Points, in no order, along strands that fork and pass close to each other.
Two points are linked if the straight distance between their rows is under 7.8. Some points are linked to none.
(322): [ 1.85 -0.62 -2.42  1.50 -2.40  1.72  1.99 -0.29  3.79  2.69 -2.73  1.61
  4.76 -3.72  1.74 -1.99  0.97 -0.27  2.10 -3.34  0.84 -1.48 -2.60  0.16
 -2.92]
(436): [-2.39  1.62  1.46  2.05 -2.27  3.49 -2.03 -0.26 -1.52  3.70 -1.44 -2.05
 -2.12  3.21  2.69  0.66  1.42  0.49  0.05  0.46  0.59  4.00 -1.30  0.05
 -2.04]
(1173): [-3.90  0.35  0.08  0.11  1.12 -1.21  3.90  0.57  0.93  1.21  0.87  0.45
  0.93 -0.51 -5.23 -1.99 -1.44  2.25  2.91 -1.44  0.63 -4.43  4.80 -3.26
  0.74]
(410): [ 4.01 -1.42  1.04 -0.26 -2.00  1.40 -3.61 -3.49 -0.74  0.73 -0.26 -1.69
  2.62 -1.05  1.78  1.22  3.57 -2.71  0.82 -0.81  3.08 -1.38 -4.03  4.20
 -1.85]
(484): [ 1.77 -1.51  1.48  0.06 -1.61 -1.82 -4.71 -0.89  1.04  2.31  0.78 -3.81
  2.28 -0.21  1.76 -0.56  1.63 -0.35 -2.87  1.00  2.86  2.43 -3.85  0.40
 -0.90]
(494): [-0.21  2.31 -0.45 -4.76  3.41 -2.68  1.77  1.18 -1.14 -4.55 -1.00  2.53
 -0.07  2.63 -1.57 -0.98 -0.70  2.34  2.41 -1.23 -2.64  0.91  3.83 -0.27
  4.09]
(1124): [-0.80  1.18  0.07 -3.99  2.53 -1.53  1.67 -0.64 -2.54 -3.35  0.98  0.93
 -1.67 -0.09 -3.80 -2.29 -1.44  2.26  0.92 -0.29 -2.09 -0.48  3.30 -1.23
  1.91]
(876): [-0.69 -1.89 -0.09 -1.63  3.18 -0.92  0.60  1.89 -0.20 -1.92  2.01 -0.69
 -0.65  3.02 -2.57  3.26  0.06 -1.56  1.24 -0.78  0.04  2.79  2.02 -1.16
 -4.55]
(295): [-1.97  2.09  2.04  0.93 -1.60 -0.86  2.03  1.04  0.47  1.47 -1.50  0.37
  0.52 -0.18  2.58  2.05  0.47 -0.54 -2.29  1.55  1.64  2.98 -1.50 -4.28
 -1.57]
(671): [ 3.73 -2.81 -2.45  2.23  0.38 -0.35 -0.54  0.21 -0.36 -2.45  0.23  0.83
 -1.05 -3.00 -0.24  2.56  1.37 -1.88 -2.20  0.08  2.60 -2.20 -4.04  3.79
 -1.92]
(916): [-5.25  0.36  2.33  0.47 -2.16 -3.22  2.71  0.06  2.60  3.98 -1.96 -3.47
  0.24  0.34 -3.05 -0.45  0.03  0.87  0.83  0.22  2.88  1.60  2.86 -4.40
 -0.05]
(151): [-0.04 -2.57  0.30  0.46  3.96 -0.63  0.96  0.94 -1.53 -2.64  1.10  0.92
 -1.89  1.22 -2.54  5.36  1.61 -2.33  1.48 -0.84 -0.02  0.93  0.04  2.94
 -4.01]
(1055): [ 3.25 -1.09 -2.65  2.62 -2.84  0.44  0.44  0.83  0.90 -0.47 -1.70  1.80
  0.36 -2.42  1.07  3.41  2.16 -2.44 -0.25  0.46  3.79 -2.49 -5.58  2.39
 -0.96]
(430): [ 0.63 -1.49 -1.03  0.77  1.81  0.72  1.92  1.59 -0.93 -2.37  2.22  0.71
 -1.38 -1.78 -0.60  2.80  0.33 -1.16 -0.98  2.01 -3.70 -0.59  4.98  6.29
 -0.68]
(824): [-2.19  1.33  0.46  3.84 -1.52  3.85  3.27 -2.20 -0.75  1.99 -1.88  3.24
  0.21  1.45  1.96 -1.96  0.52 -1.32  0.39 -0.99 -4.71 -1.48  2.34  0.22
 -0.58]
(845): [-1.20 -0.84  3.14 -2.38  0.54 -2.61 -0.59  0.50 -3.35 -0.49 -0.81 -1.77
 -1.43  3.07  1.41  2.92 -0.33 -2.59 -2.71  0.85  2.11  3.57 -1.38 -1.20
 -2.25]
(417): [-1.11  2.67  1.56 -2.48  0.29 -2.46 -1.78  0.72 -0.95  0.04 -0.81 -3.31
 -1.15  0.30 -1.95 -2.40 -3.53  0.39 -0.21  0.52  1.34  0.19 -1.23 -3.30
  1.09]
(97): [-3.18  2.52 -1.15  1.26 -2.75 -1.45  1.46 -2.10 -0.43 -0.16 -0.84  2.21
 -0.46 -4.99 -1.05  0.64 -0.38  0.22 -1.11  0.28  2.90 -1.84  1.94 -4.50
  0.98]
(1009): [-1.50  0.51  1.48 -2.33  0.60 -3.57 -2.51 -3.19  0.09 -2.25  1.44 -2.17
 -3.91 -1.11  0.28 -3.63 -1.65  1.11 -3.28  0.13  2.10 -0.78 -2.05 -4.64
  2.53]
(1064): [ 2.45 -0.18 -0.86 -2.40  0.38 -1.70 -3.01  0.74  0.49  1.55 -2.49 -1.15
  4.70 -1.45 -0.52 -1.57 -2.04 -0.36  2.10 -3.34  1.48 -0.74 -2.42  3.96
 -3.38]
(181): [-2.43  0.06  1.37  3.84  0.67  0.02  2.35  1.74  1.65  2.10 -2.75  0.72
  0.97  2.12  4.37  3.24  1.61 -2.00 -0.48  0.37  0.22  1.29 -1.10 -3.21
 -2.27]
(1079): [ 3.54 -0.73 -3.52 -0.32 -1.12 -0.64  1.13  2.24  2.17 -1.29  0.00  3.24
  3.98 -4.64  0.51 -0.75 -2.42 -0.06 -1.39 -1.04 -1.39 -3.09  0.98  5.23
 -0.22]
(701): [-2.42  2.82 -1.42 -3.17  3.42 -3.07  2.39  0.38 -0.41 -3.69 -2.75  2.41
  1.03  3.43 -1.94 -1.27  0.00  1.41  3.02 -4.03  0.52  1.24  1.31 -2.36
  4.71]
(110): [-2.60  1.23 -1.09 -2.16 -1.03 -3.21 -0.92 -2.78 -3.18 -2.76 -1.15 -0.37
 -3.06 -2.31 -1.52 -0.65 -2.51  0.55  0.72  0.45  2.49 -1.76  0.51 -3.83
  3.58]
(71): [ 2.80  0.16 -1.88  0.93 -0.67  1.95  0.02 -0.72 -0.40 -1.66  1.02  2.30
  0.62 -5.36  0.55 -1.72  0.74  1.98 -4.55  2.62 -2.11 -1.08  1.44  1.76
  2.48]
(137): [-3.17  1.51  3.26  0.52  2.50 -1.66  3.37  2.39 -0.64 -0.25 -4.35  1.96
  2.40  2.48  0.38  1.34 -1.69 -1.91  0.00 -2.39  1.45  0.35  1.16 -3.22
 -2.97]
(528): [ 1.08 -1.47  2.02 -2.29  1.87  1.50 -0.67 -0.34 -1.81 -1.60  1.60  2.27
 -0.10  5.45  0.61  4.14  3.61 -1.16  2.43  1.56 -1.63  1.32  3.04  1.61
  1.70]
(670): [ 1.33  1.07  0.19 -2.16  0.70 -2.61 -4.64  0.41  1.59  2.87 -2.51 -2.62
  4.28 -2.29 -1.33 -3.46 -1.72  2.35  2.03 -4.23  0.58  2.10 -0.75  3.20
 -2.32]
(1164): [ 2.35 -2.85 -2.78  2.21  0.36  4.90 -0.37 -2.38 -0.80 -1.20  3.80 -0.20
 -4.23 -2.21  2.33 -1.60  1.31  2.81 -3.16  0.91 -3.28 -0.88 -0.31  1.98
  1.03]
(865): [ 1.31  1.79  2.53  0.20  0.40 -1.74 -5.79 -0.45 -1.24  1.91 -1.31 -3.45
  2.57  0.39 -1.42 -3.52 -0.98  0.93 -0.89  0.10  1.87  2.25 -0.32  0.91
 -0.40]
(398): [ 2.84 -2.37  0.08  0.39 -0.52  0.64 -1.26 -0.19  2.30  0.22  6.53 -2.64
 -0.08  1.60  2.06 -0.56  1.43  1.43  0.59  3.29 -3.81 -2.90  1.12  2.81
  2.11]
(306): [-0.97 -0.77  1.05 -2.58  5.06 -1.35  0.47  4.02 -1.22 -2.57 -1.01 -0.08
 -0.53  2.96 -1.48  1.57 -3.09 -0.93  2.89 -2.37  0.20  0.81  1.40 -1.25
 -2.13]
(29): [ 1.40 -1.81 -4.14  3.23 -2.83  2.05  4.19  1.93  5.60  1.10  1.31  1.76
  2.86 -0.61  1.17 -2.08 -0.84  0.83  0.27 -1.37 -3.56 -3.83  1.05  2.53
  0.10]
(476): [ 3.49  0.39 -2.32 -0.64  0.33 -0.57 -1.13  1.27  0.76 -1.35 -1.17  3.99
  2.40 -5.51 -0.61 -2.27 -3.73  0.63 -2.83 -1.30 -0.97 -2.13 -0.74  1.73
  0.05]
(492): [-0.47 -1.74  2.67  0.98  4.26 -0.68 -1.43 -1.34 -4.22 -4.33 -0.16 -0.04
 -2.87  0.38  0.27  0.37 -1.19 -2.97 -2.80 -0.87  1.53 -0.08 -0.49  1.72
 -2.88]
(371): [ 1.04 -0.08  4.67 -1.58  2.98 -0.77 -1.87 -2.03 -4.47 -1.30  1.35  0.31
  1.40  4.04  1.95  1.82  3.13  0.06  1.26  2.43 -1.27  0.80  1.91  0.01
  1.23]
(1068): [-0.24 -1.83 -0.55 -4.38 -0.93 -2.85 -4.16 -2.40  2.87  1.52  0.35 -2.59
 -2.08 -2.70 -2.60 -3.20 -4.06 -1.69 -2.57 -2.91  1.78 -0.90 -1.52 -1.42
  1.57]
(642): [-4.12  1.72  1.50 -0.98  2.23 -1.00  3.63  3.84  0.55 -1.07 -4.53 -0.23
 -1.13  0.83 -0.62 -0.68 -4.63 -0.30  2.19 -3.78  1.64 -0.15 -0.10 -4.82
  1.53]
(620): [ 1.91 -0.13  2.72  0.60  0.27  1.71 -0.89 -1.39 -0.62  1.19  1.89  0.17
 -3.19  1.93  4.30  4.21  3.50  1.47 -0.38  3.52 -2.89 -3.66 -0.96  2.44
  5.35]
(532): [ 1.74  0.04 -1.53  2.67 -1.32  2.48 -1.61  0.50  0.48  2.72  2.14 -2.05
  1.90  0.89  1.02 -0.58  0.31  1.12  1.92  1.59 -0.58  0.79 -1.77  0.73
 -0.72]
(920): [-0.87 -0.45 -1.05  0.73 -5.04  1.57  2.27  0.00  3.04  3.61  0.38 -0.39
 -2.63 -0.83  0.40  0.13 -0.84 -1.15 -3.71  0.18  0.82  3.01 -3.08 -2.15
 -0.04]
(401): [ 1.03  1.08  1.74  0.23  2.06 -0.32 -1.61 -0.28 -3.99 -2.57  0.46  0.88
 -0.30  0.04 -0.45 -0.78 -2.37 -0.92 -1.33  0.43 -0.75 -1.00 -0.82  1.17
 -1.73]
(728): [ 0.12 -0.52  4.38  0.55  2.01 -1.05 -2.78 -1.65 -3.96  0.46  0.76 -2.75
  0.52  2.99 -1.36  3.08  2.35 -2.58  0.58  1.37  1.19 -0.48 -1.96  2.42
 -2.33]
(893): [-1.92  2.90  1.76 -0.98 -1.66 -2.76  0.07  0.51 -0.09  1.77 -1.05 -1.38
  0.62 -0.29 -0.28 -0.33 -0.32  1.47 -2.01  1.68  2.36  1.57 -1.19 -4.47
  0.14]
(743): [ 0.73  0.72  3.53  0.94  1.62 -2.00 -4.91 -0.28 -3.75  0.54 -0.20 -3.03
  2.36  1.82 -0.55 -1.02 -0.86 -0.88 -0.05  1.30  2.38 -0.02 -1.85  2.53
 -1.15]
(1143): [ 0.24 -2.65  0.65 -1.26  1.25  2.49 -0.85 -1.59 -1.11 -2.63  2.37 -0.94
 -3.85  1.20  2.45  2.15  3.21 -0.41 -1.75 -0.78  0.06  3.98  0.09 -3.14
 -1.71]
(1102): [ 3.04 -0.46 -0.57  1.70 -1.18 -0.10 -0.42  0.86  1.15  1.77  1.42  0.36
  4.22  0.08  0.02  0.52  0.18  0.10  1.76  1.56  0.11 -1.94 -1.75  2.90
 -0.09]
(1020): [ 2.17  0.49  2.22 -0.06 -2.09 -1.69 -5.63 -1.38  1.99  2.64 -0.89 -3.75
  3.55 -1.52 -0.07 -1.46  2.00  1.54 -1.38 -1.10  1.74  4.04 -1.24  0.29
 -0.20]
(301): [-0.10 -0.77 -3.79  1.00  0.31  5.36 -0.23 -0.55 -1.31 -0.20  2.87  1.09
 -5.47  0.23  1.49 -0.43  1.10  2.75 -0.75 -0.09 -3.13  0.76 -0.08 -0.46
 -0.98]
(1100): [ 3.79 -1.95 -3.70  0.31 -3.10  2.06  2.01 -0.16  2.60 -0.01 -1.64  3.67
  3.94 -3.65  1.90  0.05  0.66 -0.86  2.07 -1.83  0.62 -1.63 -2.12  2.95
 -1.93]
(598): [-1.68  1.15  1.30 -1.18  3.42 -0.48  3.13  3.25 -1.65 -2.63 -2.63  3.58
  0.66  2.15 -0.55  0.40 -2.50 -0.83  1.69 -3.10  0.55  0.51  2.15 -1.78
 -1.52]
(482): [ 3.53 -2.13 -3.34  1.29  1.46 -0.83 -1.51  0.93 -1.08 -2.59 -1.20  2.15
  0.86 -5.06  0.15 -0.85 -1.80 -0.43 -4.18 -0.35  1.00 -2.39 -2.39  3.45
 -1.06]
(740): [-2.53 -0.78 -0.28 -0.35 -3.88 -1.22  4.26  0.28  2.05  1.67 -0.28  1.17
 -2.90 -2.33 -2.08  2.08 -1.17 -0.69 -4.46  0.08  1.67  2.18 -0.49 -3.11
 -0.18]
(788): [-1.46  0.59 -1.83 -2.03 -0.95 -2.51 -1.55 -1.17 -0.52 -1.00  1.58 -0.16
 -2.12 -3.38 -4.04 -1.46 -2.36  1.07  0.03  0.61  2.39 -2.67  1.84 -3.46
  1.37]
(742): [-2.06  0.85 -0.94  5.43 -2.12  1.94  1.13  0.99  2.50  4.08 -2.76 -0.51
  1.26  1.55  3.93 -0.02  1.23 -1.04 -0.07  0.66  0.95  0.11 -3.11 -2.03
 -1.88]
(1146): [ 2.55 -0.37 -0.14 -0.87 -1.97 -0.88 -2.22 -0.64 -0.10  0.81 -1.49 -1.90
  3.67 -0.78 -0.88  0.85  0.11 -3.54  0.87 -2.27  3.73  0.07 -3.15  3.87
 -3.70]
(1030): [ 2.85 -1.57 -1.73  1.80  2.68  0.09  0.73  1.54 -2.21 -2.50 -0.54  1.71
  0.03 -5.10  1.28 -0.48 -1.13  1.40 -5.49  3.35 -0.61 -1.18  0.25  3.80
  1.04]
(403): [-2.13  0.69 -1.86  2.57 -0.22  4.76  4.09 -1.64  0.26  0.28  0.38  2.85
 -2.43 -2.39 -1.62 -1.38  0.76  0.83  0.42 -0.09 -3.92  0.23  4.80 -0.05
  0.29]
(663): [ 0.20  1.59  2.08  1.43 -0.92  0.14  0.49  1.15 -0.99  0.98 -0.59  1.22
  6.33  1.38 -1.42 -0.96 -3.09 -1.93  1.33 -0.27  0.62 -2.76  1.35  5.48
 -1.22]
(175): [-0.33 -1.38 -0.58  0.87  0.70  0.62 -0.29  0.55 -0.56  0.00  1.85 -2.18
 -2.66  1.68  1.49  3.65  1.56 -1.48 -0.08  0.95 -0.32  2.43 -1.74 -1.55
 -2.49]
(689): [ 2.98 -3.22  0.64 -0.69 -1.54 -0.55 -4.16 -2.55  1.87  1.70  0.06 -3.69
  1.60 -1.38  3.89 -0.36  3.97 -1.04 -0.15 -0.49  3.20 -0.21 -5.43  2.35
 -0.65]
(413): [ 1.46  2.16  1.67 -0.47  0.59  1.76 -1.11  1.82 -1.15  0.11 -0.78  0.32
  3.24  0.92 -2.09 -2.83 -6.59 -2.05  2.26 -1.69 -0.60 -2.33  0.56  4.12
  0.75]
(748): [ 0.54 -0.94  4.86 -0.11  3.09 -0.83 -2.05 -3.15 -4.05 -2.36  0.79  0.33
 -1.06  1.02  1.12  3.27  2.47 -2.70 -1.61  0.07  1.42 -1.39 -1.04  2.34
 -1.54]
(373): [-0.81  2.42  0.70 -2.45 -0.09 -1.93 -1.71 -2.99 -3.57 -2.61 -0.63  0.18
 -1.10 -1.93 -1.75 -3.95 -2.50  1.87  0.63  1.94 -0.70 -3.25  0.06 -2.45
  4.96]
(1062): [ 0.80 -1.35 -2.44 -0.90  1.87  4.28  1.10 -0.39 -0.61 -3.45 -0.13  3.34
 -0.90  1.69  0.35  0.75  4.09  1.27  0.75 -0.50 -1.11  4.42  4.53 -0.91
  1.51]
(619): [ 1.21 -1.38  1.04  0.92  2.46 -0.62  1.70  1.41 -1.33 -1.99  1.20  2.22
 -1.28 -0.10 -2.50  4.55  1.28 -2.18  0.44  1.61 -2.38 -0.79  1.69  4.87
 -0.94]
(380): [ 0.33 -1.82 -0.74 -3.63 -2.77 -3.53 -1.88 -0.11  2.60  2.09  0.03 -0.42
 -1.62 -2.76 -2.21 -1.56 -3.04 -0.92 -5.06 -0.74  2.22  0.88 -2.47 -1.68
  0.34]
(860): [-2.57  2.47  1.35 -2.22  0.28 -1.13  0.89  1.58  0.21  0.36 -3.41 -2.64
 -2.19 -0.03 -1.63 -0.80 -4.68 -1.34  1.43 -1.56  2.34  0.33 -0.95 -4.24
  2.46]
(1082): [ 0.23  1.63 -0.91  0.12 -0.50 -0.45  2.44  0.30  2.39  0.65  3.84  1.15
  1.92 -1.62 -2.46 -2.09 -0.82  3.82  1.25  3.02 -2.59 -1.67  2.44 -2.80
  1.72]
(556): [ 0.12 -2.79 -0.68  0.21  1.47  5.24 -2.18 -2.32 -2.25 -0.82  3.23 -0.94
 -5.48  2.52  2.56  1.68  2.67  1.01 -0.33 -1.46 -1.91  1.99 -0.51 -0.60
 -1.36]
(853): [-1.20  1.43  2.53  1.83  1.38 -0.98  2.23  2.04 -0.14  1.14  0.55  0.59
  3.24  3.02  0.16  1.08 -0.16  0.40  1.99  2.28 -2.73 -0.79  2.74  0.90
 -0.75]
(510): [-1.23 -1.40  0.57 -2.54 -2.36 -3.43  1.29 -0.41 -0.23  0.13  0.40 -0.79
 -3.91 -1.33 -2.28 -0.15 -2.91 -1.03 -5.87  0.41  1.66  2.22 -1.98 -2.12
 -0.21]
(779): [ 1.15 -2.60 -1.17 -0.87  1.89  3.94 -0.94  0.69 -0.41 -2.52  0.21  3.79
 -2.06  3.71  1.22  3.34  4.26 -0.60  1.19  1.25 -1.87  1.91  4.54  2.44
  3.22]
(172): [ 0.00  1.13  4.92 -0.78  1.81  0.14 -3.48 -2.05 -3.81  0.14  1.01 -3.26
  1.69  2.97  1.21  0.47  3.03  1.83  0.45  2.03  0.13  2.79  0.32 -1.30
 -0.23]
(843): [ 2.34  1.08  1.98  2.87 -1.69 -2.05 -4.41  1.24  0.86  3.20 -3.18 -1.15
  4.95 -0.50  1.88  1.25  2.23  0.32  0.56  1.87  2.78  0.93 -2.99  1.93
  0.33]
(135): [-4.01  0.25 -3.60 -0.68 -1.26  2.74  1.16 -2.10  0.18  0.58 -0.44  2.27
 -6.53 -0.33  0.69 -0.33  3.23  2.52  0.54 -1.28 -0.84  1.86  2.01 -4.99
  1.68]
(888): [ 2.02 -1.47 -2.61  3.35 -0.76 -0.88  3.69  2.94  3.59 -0.21  0.03  3.30
  4.29 -2.31  1.07  0.68 -1.80  0.19 -0.10 -0.23 -0.84 -4.39 -0.26  2.19
 -0.29]
(706): [ 1.34 -3.21 -0.79  1.03  4.50  0.79  0.97 -0.38 -1.28 -3.26  2.04  0.18
 -2.59 -2.70  1.61  0.08  1.98  3.19 -3.65  2.94 -0.73  0.75  0.51 -0.31
  0.10]
(731): [-2.41 -0.20 -0.53  1.27 -4.14  1.95  0.63  0.55  0.93  4.77 -0.20 -1.25
 -3.13  2.90  2.79  0.39  0.14 -0.01 -1.88  0.38  0.27  4.40 -3.22 -0.41
 -1.70]
(428): [ 0.20  0.78  1.04 -0.78  1.48 -0.75 -2.77 -3.44  0.96 -3.01 -0.82 -2.73
 -2.20 -1.75  0.27 -4.30 -4.13 -1.30 -0.46 -0.51  0.87 -0.86 -2.66 -3.99
  4.50]
(818): [-2.06  0.65  2.02  1.61  0.57 -2.23  3.33  3.70  1.69 -0.08 -0.10  1.62
  2.60  1.83  1.61  2.40 -0.94 -1.73  0.77  1.70 -3.40 -3.04  4.88  2.30
 -0.29]
(577): [ 4.17 -2.81 -3.15  0.99 -1.59  2.69 -1.53 -1.05  1.97 -0.53  4.89 -0.39
 -0.78 -0.97  2.73 -1.18  1.20  1.80 -1.18  1.77 -3.28 -2.78 -0.95  2.40
  1.30]
(925): [-3.75  1.03 -2.75  0.26 -1.49  3.03  1.01 -0.65  1.77  2.70  1.47  0.22
 -4.59  0.99 -0.50 -1.62  1.21  2.12  1.49 -0.68 -1.90  1.75  0.67 -4.10
 -0.86]
(641): [-0.81  2.14  3.22  2.57  1.05  0.47  1.00  0.98 -0.86  2.07 -0.32  0.32
  4.54  2.19 -1.54 -0.74 -1.48  0.10  1.37 -0.05  0.35 -0.29  1.58  0.88
 -2.72]
(254): [-0.90 -3.45  3.46 -0.97  0.13 -0.82 -1.05 -0.12 -0.89  1.05  1.34 -2.57
 -2.68  3.50  2.30  5.92  1.87 -2.25 -1.79  0.89  1.46  4.02 -2.22 -0.64
 -2.21]
(778): [-3.35  0.59 -2.11  0.08 -1.06  2.83  2.85 -3.69 -0.87 -0.15  0.50  3.55
 -3.65 -0.91 -1.44 -0.40  3.17  1.32  2.68 -0.21 -2.33  0.59  4.37 -3.19
  2.27]
(41): [ 0.69 -0.37 -2.28  4.03 -2.42  1.97  0.58  0.40  3.12  3.37 -2.99 -0.67
  4.02  0.77  2.27 -1.37  0.90 -0.77  1.30 -2.31  0.71 -0.94 -2.37  0.49
 -2.20]
(965): [ 1.65 -1.13 -4.70  1.49 -2.44  1.90  1.39  2.21  3.75  2.48  2.06  0.32
  1.39  0.94  2.06 -2.19 -0.32  1.97  2.87  1.07 -2.48 -3.42 -0.48  3.55
  0.62]
(914): [-4.87  0.88 -0.17 -1.22 -0.81 -3.29  1.61  0.80  0.97  1.72  0.01 -1.63
 -0.45 -0.07 -4.19 -1.19 -1.45  1.30  2.43 -1.38  2.92 -1.44  2.88 -3.94
  0.27]
(1129): [ 4.10 -2.41 -1.71 -1.37 -0.65 -0.37 -2.57 -0.20  3.96  1.98  4.46 -2.97
  3.26 -0.07  1.44 -2.44  1.65  2.76  1.77  1.50 -4.01 -1.53 -0.20  3.08
  1.44]
(849): [ 1.46  2.15  1.56 -1.01  0.94  0.23 -1.52 -2.67 -2.43 -2.78 -1.19 -0.23
 -0.91 -0.77 -1.24 -4.69 -4.62 -0.61  0.89 -0.42 -1.94 -1.93 -0.44 -1.71
  3.89]
(902): [-4.60  1.48  0.53 -1.65 -2.20 -1.54  2.50 -1.23  1.66  2.48 -0.42 -2.22
 -1.31  1.41 -1.25  0.61  1.84  1.10  2.28  0.31  0.85  3.84  1.80 -5.15
  0.40]
(553): [-0.20  0.53 -1.24 -2.07  0.57  1.54  1.20 -0.50 -0.13 -3.32 -0.12  2.18
 -0.04  2.20 -0.06  0.80  4.34  0.19  0.53 -1.73  0.52  4.57  2.07 -3.94
  1.98]
(149): [ 0.40  0.88  0.36 -0.94  3.58  1.05  1.21 -0.86 -4.30 -4.41 -3.77  0.89
 -2.28 -3.41 -0.50 -2.80 -3.39  0.06 -0.98  0.08 -1.38  0.56  1.32  0.54
  3.91]
(211): [ 2.33  0.24  1.08  2.33 -0.68 -0.08 -0.85 -0.03  0.21  1.75  0.54 -1.32
  1.76  0.96 -2.11  2.27  2.48 -1.20  2.33  2.59  1.18 -2.20 -3.83  3.71
  0.44]
(564): [-0.61  0.46 -4.29  4.27 -1.82  4.87  3.97 -0.36  1.03  0.61  0.02  3.50
 -1.87 -2.20  0.50 -2.43 -0.26  0.35 -1.31 -0.33 -3.53 -1.60  1.40  2.19
 -0.74]
(142): [-4.79  2.67  0.42 -3.03  1.84 -3.57  3.24  1.02  0.68 -1.57 -3.73  0.41
 -0.61  1.87 -1.52 -0.86 -1.23  0.93  2.79 -3.77  1.71 -0.06  1.33 -4.56
  2.71]
(162): [-0.83  2.34  3.57  0.49 -1.29  1.90 -2.09 -1.10 -1.88  2.80  0.15 -3.72
  0.32  2.02  0.79  0.11  2.22  0.91  0.67  1.89  0.82  4.44  0.12 -2.15
 -0.17]
(595): [-3.43  0.70  1.06 -2.51  0.17 -2.62  3.51  1.68  0.63 -0.82 -2.83  2.13
  0.04  2.09  0.44  1.65 -0.18 -2.19 -2.24 -2.67  2.28  3.52  0.81 -3.64
 -2.10]
(632): [ 0.89 -0.40  3.23  1.17  0.78  0.63 -1.87 -1.00 -1.42  2.54  0.99 -3.75
 -1.05  2.81 -1.21  3.96  3.93 -1.01  2.49  2.52  0.16  0.02 -2.80  2.49
 -0.38]
(487): [ 4.08 -1.73 -2.44  1.03 -3.71  1.96  2.03 -0.03  1.63 -1.34 -0.96  3.05
  0.85 -3.39  0.43  1.89  2.19 -1.75  1.94  0.37  1.06 -3.40 -3.59  5.09
 -0.11]
(240): [ 0.54  1.33 -0.38  0.96 -1.71 -0.44  2.12  3.09  2.26 -1.04  2.75  0.68
  2.31 -0.57  0.71  1.61 -1.35 -0.64 -0.17  2.01 -3.04 -3.46  3.63  4.10
  0.51]
(321): [ 0.88  0.20 -2.18 -3.07  0.50 -1.42 -3.70 -1.08  1.78  1.00  0.87 -0.23
 -0.61 -3.77 -4.03 -3.08 -3.50  0.71 -0.47 -1.84  0.76 -2.81 -0.16 -2.51
  1.53]
(207): [-2.83  1.69 -1.34 -2.44  0.27 -1.62  2.61 -0.92  1.63 -0.61 -0.34  0.83
 -0.29  1.48 -0.64  1.40  4.11  1.25  1.75 -1.26  1.02  3.34  2.44 -5.98
  1.96]
(541): [ 1.13  0.80 -1.41  1.14 -1.21 -0.26  1.10  1.75  0.67 -2.62  3.03 -0.75
 -0.54 -2.49 -0.18  3.08  0.16 -2.19 -0.10  0.94 -2.45 -3.86  4.57  6.39
 -0.40]
(1069): [-2.16  1.29  1.31 -4.16  1.64 -3.17  0.30  2.17 -1.38 -1.66 -1.76 -0.14
 -0.79  3.88  0.57  1.36  0.13 -0.45 -0.87 -0.35  1.40  4.44 -0.87 -3.54
 -1.16]
(570): [-1.94  1.38 -2.77  2.65 -1.85  3.04 -0.85  0.81  1.36  3.73  1.24 -1.32
 -1.46  2.67  0.82 -2.49  0.77  2.43  1.37  0.06 -0.60  0.85 -1.43 -1.56
 -1.35]
(1165): [ 0.70  3.02  1.87 -0.46  0.48  1.23 -1.23  0.03 -2.88 -1.67 -1.52  1.71
  0.80 -0.27 -1.78 -2.73 -5.28 -0.67 -0.35 -0.65 -0.78 -1.61  0.49  0.95
  0.40]
(252): [ 2.75 -1.66 -3.64  0.84 -1.41  1.44 -2.60  1.53  4.40  3.62  2.64 -2.30
  1.50  1.89  1.67 -3.19  0.96  3.50  4.24  1.24 -2.63 -1.17 -0.38  3.76
  1.31]

Follow the links from the first point to the second, and from the first to the third. Name the last point that the two ways share.
(211), (731), (151) | (1165)
(914), (818), (728) | (1165)
(778), (1068), (410) | (728)
(135), (1146), (595) | (728)
(181), (556), (71) | (482)

A fork is a point with three links, a tip a point with one. Leave the first point through the second and follow the links. Name the first fork or tip that comes.
(541), (430) | (482)
(482), (671) | (1124)
(162), (436) | (849)
(430), (541) | (1165)
(211), (1102) | (564)
(403), (778) | (728)
(731), (436) | (1173)
(743), (865) | (670)
